Each scene shows the same named points in several views. A view is turned or mirrored, shifted and resized as a whole, has a little noise and may leave points out.

Scene 1
View 1
koba: [-10   1  10  -3   2  -4   5 -11   9  -7  -8  -1   8  -7   7  -1 -18   3
   7   2   1  -3  -2 -19  17]
tur: [ -6 -14   5  -1   4 -15   7   1  -6 -17 -12  18  -1  13 -12   0 -12  -7
 -10  21  -1  11  -2   9  -3]
tebo: [ -7   1  11  -7   4   3   0  -4  -6 -13  -1  -3  23   4  -9 -10 -30   0
   8  20   5  -6   0 -22  18]
Rir: [-10   3  15   3   2 -27   4 -17   2  -9 -13   6 -10   9   3  16   3 -14
  12   4  -8  14  -8  21   2]
Toz: [ -5 -10   5   3   1 -10   5  -2   3  -8 -11  11  -8  -5   2  -5  -4  -7
  -6   8  -5   9   5   9   2]
guk: [ -7   2  14   2   1  -5   3 -13   8 -11  -5   5   9  -6   3   2 -15  -2
   8   7  -3   2   2  -6  16]
Lib: [ -3 -11  12  10   1 -12   6  -6   6 -15  -9  25   0   0  -6   6 -11  -6
 -11  12  -5  17   3  15   1]
nuduv: [ -6 -12  -1  -4   3 -11   5   4  -4  -7 -13   8 -11   3  -1 -10  -3 -10
  -7  13  -2   7   4   8  -4]
sute: [ -5  -9  17   9  -2  -7   6 -12  13 -20  -7  26  15  -3  -7  11 -24   6
 -10   9  -1  10  -1  -7  11]
zuz: [ -8   2  14  -3   3 -10   2 -11  -3 -15  -5   3  13   9  -6   2 -20  -4
   9  15   1   2  -4  -6  12]
Dazep: [ -4 -12   0   6   2 -13   8  -3  10  -4 -17  19 -17  -9   8  -2   3  -8
 -12   1  -7  14   7  16  -3]
dus: [ -5  -3  12   7   1 -12   2 -12   9  -8  -9  11  -4  -7   5   5  -4  -7
   2   4  -8  10   4  10   8]
Feker: [ -6  -8  -4  -8   5  -6   3   8 -10   0 -10  -6 -14  -2   3 -23   1 -15
  -1  14  -2   1   8   8  -1]
nesaz: [ -1  -1   7   8   4 -18  -2  -7  -4  -1 -10   3 -22  -4   6  -2  17 -26
   8   5 -12  18  12  39  -5]
Gisep: [ -5  -3   0  -2   3  -8   2  -3   3   1 -12  -2 -14 -11  11 -12   2 -10
   3   2  -4   2   7   6   4]
roted: [ -2 -19  -2   0   1  -4   8   6   1 -10 -11  17  -4  -3  -3 -13 -12  -1
 -19  14   1   8   7   2   0]
Lofi: [ -5  -8   5   5  -1  -7   7  -8  15  -4 -12  15  -9 -15  12  -2  -2  -2
  -7  -3  -6   6   6   3   5]
gol: [ -8  -1   8   3   2 -17   2 -10   2  -7 -12   5 -10   0   3   4   1 -13
   6   5  -7  12   0  18   1]
gon: [-10 -11  -1  -5   2 -16   9  -2   2  -7 -15   7  -8   4   1  -5  -6  -2
  -8   7   1   5  -4   0   1]
Lus: [ -9  -2   6   1   2 -17   6  -9   5  -4 -14   6 -13  -2   8   2   2 -10
   4   2  -6   8  -1  13   2]
Dizu: [ -7  -6   1   3   0 -12   8  -8  12  -2 -14   7 -14 -12  13  -2   2  -3
  -4  -4  -5   5   4   5   4]
View 2
roted: [  3  -6  -3   6 -14  -6   1   5  -1   0  -5  -2   4  -4   0  -8  -4   6
   6   5  -7   4   2   2   1]
Toz: [ 2 -1 -2  5 -8 -2  0  6 -1  0 -3 -4  4 -7 -6  1 -7  0  5  3  0  1  0  3
  2]
nesaz: [  3  -3  -5  12  -1   1  -6  12  -1   1  -2  -6   7 -10 -12  22 -19  -4
   6  10  13  -5  -6   6  -4]
tur: [  2  -1 -10   5  -8  -4  -4   4   1   4   0  -4  10  -4   0  -1  -3   1
   2  -1   0   0   0   1   0]
Dazep: [  4   1  -3   4  -8   0  -3  13  -1  -1  -4  -8   0 -10  -6   1 -13   0
   5   6   0   6  -2   8  -6]
Lib: [  7   2 -12   4  -6  -4  -4   2  -3   4  -3  -5   4  -7  -5  -3  -2  -6
   7  -1   3   4   2   6   0]
Gisep: [ -5  -1   6   6  -7   1   3   9   2  -3  -4  -5   3  -6 -10   9 -14   5
   1   8  -1  -2  -3   2   4]
gon: [ 0  2 -3  3 -8 -1 -2  7  3  1  0 -7  7 -4 -2  1 -6  2  0  0 -2  0 -1  0
  0]
Dizu: [ -4   4   5   2  -7   2   1  10   1  -3  -2  -8  -1  -8 -10   3 -12   0
   1   3  -1   3  -2   5   2]
koba: [-10   9   8  -1  -6  -1   8   1   3  -2   1  -5   0  -3 -11  -3  -1  -1
  -2  -6  -6  -3   3  -3  16]
Lofi: [ -2   5   4   0  -7   0   2   8  -2  -3  -4  -8  -4  -9 -11  -1  -9  -1
   4   3  -3   5   1   6   2]
sute: [  2   9  -7  -2  -7  -5   2  -4  -3   4  -1  -5  -1  -4  -7 -12   5  -8
   6  -9  -4   4   8   3   9]
Lus: [ -2   4  -1   4  -4   1  -2   9   3   0   1  -8   5  -7  -8   9 -11  -2
   0   2   3  -2  -2   2   0]
tebo: [ -8   0   2   4  -9  -8  12 -10   3   3   1   4   9   3  -6  -5   6   3
   1  -7  -7  -9   5 -11  23]
dus: [  0   5  -2   3  -3   0  -1   5   0   1  -1  -7   1  -7 -12   5  -7  -6
   4  -1   3  -1   1   4   4]
Rir: [ -1   8  -8   3   0   2  -8   8   3   3   5 -11   8  -7  -7  14  -8  -8
  -2  -5   9  -6  -2   2  -1]
guk: [ -5   7   1   1  -5  -3   6  -2   1   1   1  -4   2  -4 -13   1  -1  -5
   2  -6  -2  -4   4  -2  14]
View 3
gol: [ 1  5 -7  1  2 -4  0 -1 -4 -7  2 -6 -4  2  6  2 -1 -8  0  8 -4 -6 -3 -5
 -2]
Rir: [ -6   8 -11   6   0  -3   2   2  -3 -11   4 -12   1   1   6  -1  -2  -8
   0  15   0 -15  -7  -6  -5]
sute: [ -4   5  -7  -4 -20   4  16   2  -2   6 -13   4 -12  -4   0  12   0   6
  -7   8   1 -10   4  12   9]
Dizu: [ 3 -2  0 -4  3  0 -8 -3 -3  1 -8 -3 -3 -1  6 12 -2 -4 -2 11 -5 -1  4 -3
  0]
koba: [ 3  0 13 -1 -8  2  8  2  3 10 -6  2  0  5  8 11  0 -6 -8 14  6 -8 11  4
  8]
zuz: [ -1   7   6   5 -12  -1  18   5  -3   1   1   3  -5   8   4   2   2  -8
  -5   8   8 -12   3   7   9]
dus: [ 3  1 -7 -2 -3 -3  4 -2 -3 -1 -4 -3 -5 -3  5  9 -2 -4 -2 11 -3 -7  0 -2
 -2]
gon: [-6  6  6  0 -2  5 -8  2 -5 -4 -7  2 -7  4  4  6  2 -5 -1  3 -3 -2  3  4
  5]
roted: [ -1   4   1  -7  -5   3  -4  -1 -10  -3  -9  11 -18   2   0   7   2  -2
   0  -7  -8   5   2   7   8]
Lib: [ -2   5 -17  -4  -6  -1   3  -1  -8  -8  -6  -2 -12  -5   1   6  -2   1
   0   4  -9  -6  -4   3  -1]
tebo: [  4   6  18   4 -16   1  24   6  -4   8   1  12  -9  14   4   5   2 -11
  -7   3  13  -7  10  12  16]
nesaz: [ 10   0 -14   1  11 -13  -3  -5 -11 -14   9  -7  -6   0   5  -2  -4 -14
   5   6 -11  -1  -9 -14 -10]
Dazep: [  0   1 -10  -7   2   0 -11  -4  -7  -6  -8  -1 -11  -5   4  10  -2  -1
   1   3 -13   1   0  -2  -2]
Feker: [  7   2  10   0   7  -4  -5  -2 -12  -6   5   7 -10  11   5   1   1 -16
   3  -5  -4   6   2  -3   6]
tur: [ -6  10  -5   1  -7   3   2   2  -8  -8  -3   2 -13   3   1   1   1  -3
   0  -1  -4  -5  -2   5   5]
nuduv: [ -1   6   2  -1   1   1  -6  -1 -11  -8  -1   4 -12   5   3   2   2  -8
   2  -3  -5   1  -1   2   4]
Lus: [ 0  3 -3  0  3 -2 -4 -2 -4 -6  0 -6 -2  1  5  5 -1 -8  0 10 -3 -5 -1 -4
 -2]
View 4
Feker: [ 14   3   0  12  -1   0   0   0   2   7  -7 -13   0  -5   4  -2  -8   6
  -9  -5   4  -4   4   2  -7]
nuduv: [  5   8   0  12  -4   2   5  -2   6   6  -7 -10   5  -6  -3  -5 -10   3
  -2  -3   4  -2   3   0  -6]
gon: [ 1  5 -5  7 -3 -1  9  0  7  2 -6 -2  3 -3 -5 -5 -8  0  0  1  6  2  3  0
 -3]
Dizu: [ -1   0  -9   0  -2   1   7   2   2  -1 -14  -5   0  -4   2  -9  -6  -7
  -8   2   9   0  10   0  -2]
koba: [  6  -9 -11   0   3  -5   8   5   8   1  -3  10  -2   8   1  -2  -1   6
  -6   9   6   8   5   2   5]
tur: [-5  6  1 10 -2  5  4 -7  7  1 -4 -2 12 -2 -2 -5 -6  4  1  3  2 -2  2  3
 -1]
dus: [ -3  -3  -4   2   3   7   5  -3   1  -2 -10  -1   6   1   5  -7  -1  -1
  -7   8   6  -1  12   2   3]
Lofi: [ -6  -3 -13  -1  -1   1   6   0   2  -6 -13  -2   2  -1   3  -8  -7  -6
  -7   2   8  -1   8   2   0]
sute: [-13  -5 -10   0   0   1   6  -7   8  -8   0  12  12  10   0  -3  -2   6
  -1   8   3   1  -2   6   7]
Toz: [-2  1 -5  6 -1  4  3 -3  4 -1 -8 -6  6 -1  2 -6 -6  1 -7  1  5 -3  6  3
 -2]
zuz: [ 5 -4  0  8  4  2  5 -1  9  4  3  9  6  8  0  0  1 12 -3 11  2  6  3  4
  6]
Gisep: [  9  -1  -6   4  -1   1   4   3   1   3 -12  -9  -2  -4   4  -6  -5  -1
 -11   0   6  -1  10   0  -3]
roted: [ -2   2  -9   7  -5  -2   2  -6   6  -2  -3  -5   7  -1   0  -4 -11   3
  -2  -5   3  -6  -6   5  -5]
tebo: [12 -8 -6  8  4 -6  2  0 11  6  8 13  2 13  2  5 -1 20 -7  5  1  6 -6  6
  5]
Lib: [-13   2  -3   6  -1   9   2 -10   4  -7  -6  -1  15   2   2  -6  -4   1
  -1   4   3  -6   4   5   2]
Dazep: [ -8   3  -7   3  -4   6   4  -5   1  -5 -14 -10   6  -7   2 -10  -9  -8
  -5  -2   8  -6   8   1  -3]
nesaz: [  3   4   8  10   2  16   0  -5  -5   4 -18 -18   9 -10  10 -10  -1  -4
 -12   4   6  -9  22   0  -2]
guk: [ 6 -7 -5  4  5  1  3  0  6  2 -1  6  4  8  5 -1  0 10 -9  8  3  3  6  3
  6]
gol: [  0   2   3   7   1  10   6  -3   1   2 -11  -6   7  -3   2  -8  -1  -1
  -6   8   6   0  15   0   2]
View 5
tebo: [-10 -10 -23  -9   3  -2  -3  -1  -8   5  -4  -2  18  -4  -3  -9   0 -10
   2  14   5 -11   2  -2  -3]
nuduv: [-2  2 -5  2 -2 -1 -6 10  4 -3 -1 -5  7  3 -1  0 -3  0 -4 -3  3 -7 10  2
  1]
Lofi: [-2 -1 -3  3 -1 -4  3  2  2  5 -1 -9  7 -5  4  4  2  7 -9 -3  2 -2  2  7
 -6]
Dizu: [-3  1 -3  5  1 -4  2  3  4  3 -1 -9  6 -6  4  3  2  6 -7 -4  4 -4  4  8
 -4]
gon: [-5  1 -7  2 -4 -4 -4  5  4  0 -1 -7  7 -3  2 -2 -3 -1  1 -3  1 -6  7  5
 -4]
Gisep: [-5  2 -7  3  7 -6 -2  7  2 -2 -2 -7  5 -5  2  3  3  7 -9 -3  5 -9  7  6
  0]
Dazep: [ 3  2  3  6 -5  0  1  7  4  2  0 -8  4  1  2  6 -1  7 -9 -7  2 -1  6  6
 -2]
nesaz: [  5  -1   8   4  10   8  -7  12   9  -2   0  -5   4  -5   1   8   4   9
 -15  -5   9 -11  13   3   8]
Rir: [  3  -5   8   3   5  10  -6   5  12   4   2  -7  11 -15   6   1   4  -1
  -1  -2   9  -8   9   6   0]
gol: [ 1 -3  2  3  4  5 -4  6  7  3  0 -6  9 -8  2  2  2  2 -5 -1  7 -8  9  4
  1]
Lus: [-1 -1  0  3  4  1 -4  6  7  2  0 -8  7 -8  5  2  3  3 -5 -3  6 -8  8  7
 -1]
Lib: [ 6 -6  0  1 -7  7 -1  3  2  9  2 -6 12  2  0  2 -1 -2 -5  0  3  0  4  0
 -2]
guk: [ -4  -7 -10  -3   4   0   1  -1  -2   8  -1  -7  15 -10   3  -2   4  -2
  -4   7   5  -7   2   4  -5]
koba: [ -9  -5 -15  -2   4  -6   2  -3  -2   6  -2  -7  13 -12   5  -5   4  -1
  -1   6   4  -7   0   7  -8]
Feker: [ -6   3  -9   0   5  -5  -7  11   2  -7  -4  -4   5   2  -3   0  -1   2
  -7  -1   5 -14  11   2   5]
tur: [ 1 -3 -2  0 -6  5 -5  6  5  2  0 -5 11  1 -1 -2 -4 -5  0  0  4 -5  8  0
 -1]
roted: [-1  0 -9  1 -9 -4 -1  6 -2  1 -2 -5  9  9 -2  0 -5  0 -5 -1  0 -3  5  0
 -3]
Toz: [ 0 -1 -3  1 -1  0 -2  5  2  2  0 -6  8  0  0  3  0  2 -7 -1  4 -5  6  3
 -2]
dus: [ 1 -4 -1  1  3  4  0  3  3  6  1 -7 11 -8  4  2  3  3 -8  1  5 -5  4  5
 -3]
zuz: [ -5  -8 -12  -4   2   4  -4   1   0   6  -1  -4  17  -8   1  -6   2  -9
   3   8   6 -10   5   0  -3]
View 6
zuz: [-3  2 -7 -6  9  6 -2  0  6  6 11 -7 -6 -2 -5 -6 13  1 12 -9  2  7 -2 -1
 -3]
sute: [-3 13  1 -8  9  6 -9 -3 11  3 16 -7  8  4 -6  5 11  5 11  2  5  2  0 -5
  6]
Lus: [  1  -1   6 -14  -6   1   9  -5   0   3   1  -7   2   0  -2  -5   9  -5
  -5  -1   0   0  -2   0  -4]
Gisep: [  1  -5   6 -17  -5   6   5  -8  -4   0  -1  -7  -3  10  -1  -3  12  -7
  -3  -1  -3   0  -6   8  -7]
gol: [  0   0   7 -12  -5  -2   8  -4   2   3   0  -6   1  -1  -1  -4   9  -2
  -4  -1   1   1   1  -3  -7]
Dazep: [  2   4  14 -14 -10  -1   5  -7   0  -2  -2  -5   9   9  -4   6   7  -1
  -6   8  -4  -4  -2   3  -1]
gon: [  2   3   1  -9  -4   5   3  -3   3   4   3  -5   2   5 -10  -2   8  -1
   1  -2  -6  -1  -9   9   3]
guk: [ -4   2  -1 -14   7   9  -4  -4   5   4  12  -9  -1   3  -1  -3  14  -4
   7  -4   7   5  -2  -2  -2]
nuduv: [  1   1   4  -8  -4  -1   4  -4   0   2  -4  -4  -1   8  -6   3   7   2
   2  -1 -10  -1  -5   9  -4]
Rir: [  0   2   6 -11  -7  -5  14  -2   4   7   3  -6   3 -11  -2 -10   8  -3
  -6  -4   5   2   3  -8  -7]
tebo: [ -6   0 -13  -5  17  14 -11  -2   6   6  12  -6 -12   8  -4  -4  15   2
  20 -12  -1   8  -6   6  -2]
dus: [ -1   2   7 -15  -1   2   2  -6   3   1   5  -8   4   3   0  -2  11  -3
  -2   2   5   1   1  -3  -4]
tur: [ 0  6  3 -4 -2 -4  4 -1  6  5  2 -3  2  1 -7  1  6  7  5 -2 -6  0 -1  3
 -1]
Lib: [-2 10  8 -7 -1 -4  0 -4  8  1  4 -4  8  3 -4  6  8  7  3  5  0 -1  4 -4
  1]
Feker: [  1  -7   2 -10  -5   2   4  -5  -5   2  -8  -3  -9  12  -2   0  10  -1
   2  -5 -13   0  -6  13 -11]
Toz: [  0  -1   6 -12  -4   2   3  -6   0   0  -2  -5  -1  10  -1   2   9  -2
  -1   1  -6  -1  -2   5  -6]
Dizu: [  2   0  10 -18  -5   7   4  -7   0   0   2  -8   6   8  -3  -2  11  -8
  -5   3   0  -2  -7   4   0]
Lofi: [  0   3  10 -18  -4   7  -1  -9   0  -2   6  -8   8   9  -2   2  12  -6
  -4   6   2  -2  -5   2   1]

In a view up to two points have been moved. Name them for each view, in the order of its rows, or write none.
view 1 => tur
view 2 => gon
view 3 => Lib
view 4 => nuduv, guk
view 5 => none
view 6 => Toz

Scene 2
View 1
Fut: [-11  -2  -8  -3 -10  -4   8   0  14  -1 -14 -15   1   2  13  -3  -6   4
  -8  -3   1  -8   5  -8   0]
sefib: [ -4   5   8  -7 -10  -9   2 -11  13   6   1 -12   3   9   8   7  -2   1
  -6 -10   1  -2   7  -2   4]
gat: [ -1  -3   9  -3   7   1  22  -2  -3  -3  -4   1   8   4   3   2 -11   4
  -1   3   3  -4  -7 -13  -9]
zok: [ 3  1 14 -7  7 -1 25  1 -3 -2 -6  3 10  1  1  8 -7  5 -8 -1  3 -8 -3 -9
 -6]
zotaz: [ 1  1 14 -5  4 -3 19 -5 -2  1 -1 -1 11  5  3  4 -6  2 -1  0  0 -1 -5 -9
 -7]
lita: [ -2  -1  10  -4   3  -6  14 -17   4   0   3  -7  17   8  11   1  -7   1
   1   3  -1  -1  -2  -8  -7]
Pil: [  3  -3  13  -2   3  -2  28  -1  -1  -3 -11  -1  21  -6   9  -4   0   1
   6   3  -8   0  -3  -8 -11]
Mol: [ -4  -1   2  -1  -9  -5  16   1  11  -1 -16 -12  12  -6  15  -6   2   1
  -1  -4  -7  -5   6  -4  -2]
som: [ -1   1  11  -6   3  -5  14 -10   2   0   1  -4   8   9   6   7  -9   3
  -4  -1   3  -3  -2  -8  -5]
gegi: [ -9   1   0  -5 -15  -8  -2   0  11  11   0 -14  -8  14   0   2  -6   0
  -2 -10   3   1  -1 -10   4]
gabo: [-11   1  -8  -3 -11  -5   6  -4  17  -1 -13 -17   1   2  15  -1  -3   3
  -9  -6   0  -8   9  -5   3]
Tavud: [  1  -5  14  -1   4  -2  23  -3  -6  -1  -3  -2  19   2   3  -5  -4  -1
  11   6  -7   6 -11 -12 -12]
nokur: [ -8   1  -7  -3  -3  -1  15  -1  11  -6 -16 -10   4   0  15   2  -9   7
 -15  -2   4 -14   7  -6   0]
rof: [ -2  -1   7  -3   0  -1  19   3   1   1 -10  -4   8   1   4   1  -5   3
  -2  -1  -1  -3  -2 -10  -6]
View 2
gabo: [ -3  -6  -1   1  11  -9 -11  -3  -7 -11  -8  11   3 -14  11  -4  -7   5
   2   3  19   3   4  -4  -1]
Mol: [  3 -15   1   0   2  -3  -6   7   4  -3  -5   9  -3 -12  11 -21 -12  -5
  -1   2  18  10   3  -2   1]
Pil: [ 16 -19   8  -4 -15   9  -4  12  11   6   1  -3  -6   2   3 -32  -4 -23
 -11  12   0  14  -1   8   3]
rof: [ 12 -11   3   4  -1   6 -13   5   4  -1   4   4   2  -2  14 -24  -3 -13
  -9   4   5   5   5  12   2]
zotaz: [ 13 -11   5   1 -10   7 -14   3   3   1   2  -2   1   6   5 -19   4 -19
 -14  10  -4   5   4  13   1]
gat: [ 18 -10   3   3  -7  12 -17   3  -1   1   6  -2   8   3  11 -24   3 -19
 -11   9  -3   4   4  17   7]
sefib: [ -1   1   7   0  -1  -9 -12  -8  -2  -8  -8   9  -4   4   1   6   4  -2
 -13   6   4   4   3  -3  -8]
lita: [ 10 -12  12  -7 -12   2 -13   2  -5   0  -5  -3   2   2  -7 -13   4 -12
  -7  16  -1   9  -2   5   2]
gegi: [  0   1  18   8   8  -8 -22  -9  -9 -11   1  17  -6   1   8   5   4   7
 -12  -6   4  -3   9   9  -8]
som: [  9  -5   5  -2  -8   3 -14  -4  -2  -2  -2   0   5   7   2  -8   6 -13
 -13  12  -3   7   2   9  -1]
Tavud: [ 18 -21  18  -2 -15  12 -13  13   3   7   7   0  -6   2   2 -34   0 -19
 -10   9  -3  11   0  15   5]
Fut: [  1  -6  -1   3  10  -7 -14  -1  -8 -10  -3  11   7 -13  14  -9  -8   4
   2   1  16   3   3   1   1]
View 3
lita: [ 3  5  4 -4 -3  1  3 -1 -4  4  1  0 -7  3 -7  7  3  1  3 -1 -6 -1  0  0
  2]
sefib: [-3  1 -7 -6  0  2 -2  6  1  1 -5 -7  1 -6 -3  4 -3  3  0 -5  5 -2 -2  5
 -3]
Mol: [  1   2  -1  -1   0   4   8   5   7   3   0  -4  -6   2  -1   3 -12   1
   9  -4   3 -10  -6 -10   0]
nokur: [ -2   1  -7  -2   4   1  -2   0  11   2  -1  -4  -8   9  -2   8 -17   4
   6  -7   1  -3  -9  -6  -4]
gegi: [ -3   2 -10   4  -2   5  -2   6   1   9  -1  -7  -1  -8   2  -1  -7   6
  -1  -3   7   2   2   6 -11]
zok: [  3  -1  -1  -5   2   4  -4  -4   3   4   8   4  -1   5  -6   4   1   9
  13  -2 -11   3  -8  -8  -3]
Fut: [ -3   2 -10   2   2   4  -1   4   8   5  -2  -6  -6   2   2   4 -16   4
   3  -6   5  -1  -5  -2  -8]
zotaz: [ 4  2  1 -2  0  4  0 -1 -1  6  6  3 -1  2 -6  3  4  5  9 -1 -8  1 -4 -5
 -2]
som: [ 1  1  0 -5 -1  2 -1 -1 -1  4  2  0 -2  2 -6  6  3  5  5 -2 -6  3 -2  1
 -2]
rof: [ 3  2  0  1  0  6  2  0  3  6  5  1 -4  3 -3  1 -5  7 10 -1 -5 -1 -6 -9
 -4]
View 4
nokur: [ -2  -1  13   6   0  -4  17   7   6  -7   0  11  -2   4   6   6 -10  12
   5  -5  -2  -1   6  12   7]
Pil: [ -3 -13  12   5  13  -8   0   0   5   8   6  -4   8   8  20  26  12  -9
   9   4 -14   8 -15 -14  -4]
som: [  2  -3   7   2  10  -1   1 -11  -7   9  -1  -2   0  11   9  10   3   1
   9   5  -1  -7  -5  -5  -1]
zok: [ -2   0   7  -4  10  -7   3  -7   7  13   0   3   6  10  16  22   5  -7
   8   6  -1  -2  -6 -11   1]
Mol: [ -3 -11  15  15  -1  -8  10   7  12  -9   4   3   1   6   7  10   1   2
   2  -3 -12  14  -4   6  -6]
gegi: [  3  -3   0  12  -4  -3  -4 -11  -5  -3  -2  -4 -13  22 -14 -16  -2   6
  -3   2   5   3  -1   3  -2]
Fut: [ -1  -7  12  14  -3  -6  11   5   2 -13   3   5  -5   9  -2  -2  -7  13
   2  -2  -4   4   2  11   2]
zotaz: [  0  -4   6   1  12  -8  -1  -6  -1  10   2  -3   3  12  13  15   5  -3
   8   6  -2  -1  -8 -11   1]
rof: [ -5  -6   7   5   8 -12   4   3   8   2   3   0  -1  11   7  12   1  -2
   5   3  -1   7  -8  -9   5]
Tavud: [ -5 -15   8   7  17 -13  -5   1  -1   8   9  -9   3  14  14  22  12  -5
  10   6 -10   9 -18 -23   2]
gabo: [  4  -2  11  13 -10  -1  12  -3   5 -12  -1   6  -4   6  -6  -7  -7   9
  -1  -6  -6   5   5  21  -8]
gat: [ -4  -5   4   1  17 -10   2   1   1   9   3   1   1  13  12  18   1   1
  10   6   2  -3  -8 -15  11]

In a view up to two points have been moved. Name them for each view, in the order of its rows, or write none.
view 1 => Pil
view 2 => none
view 3 => Fut
view 4 => zok, gabo
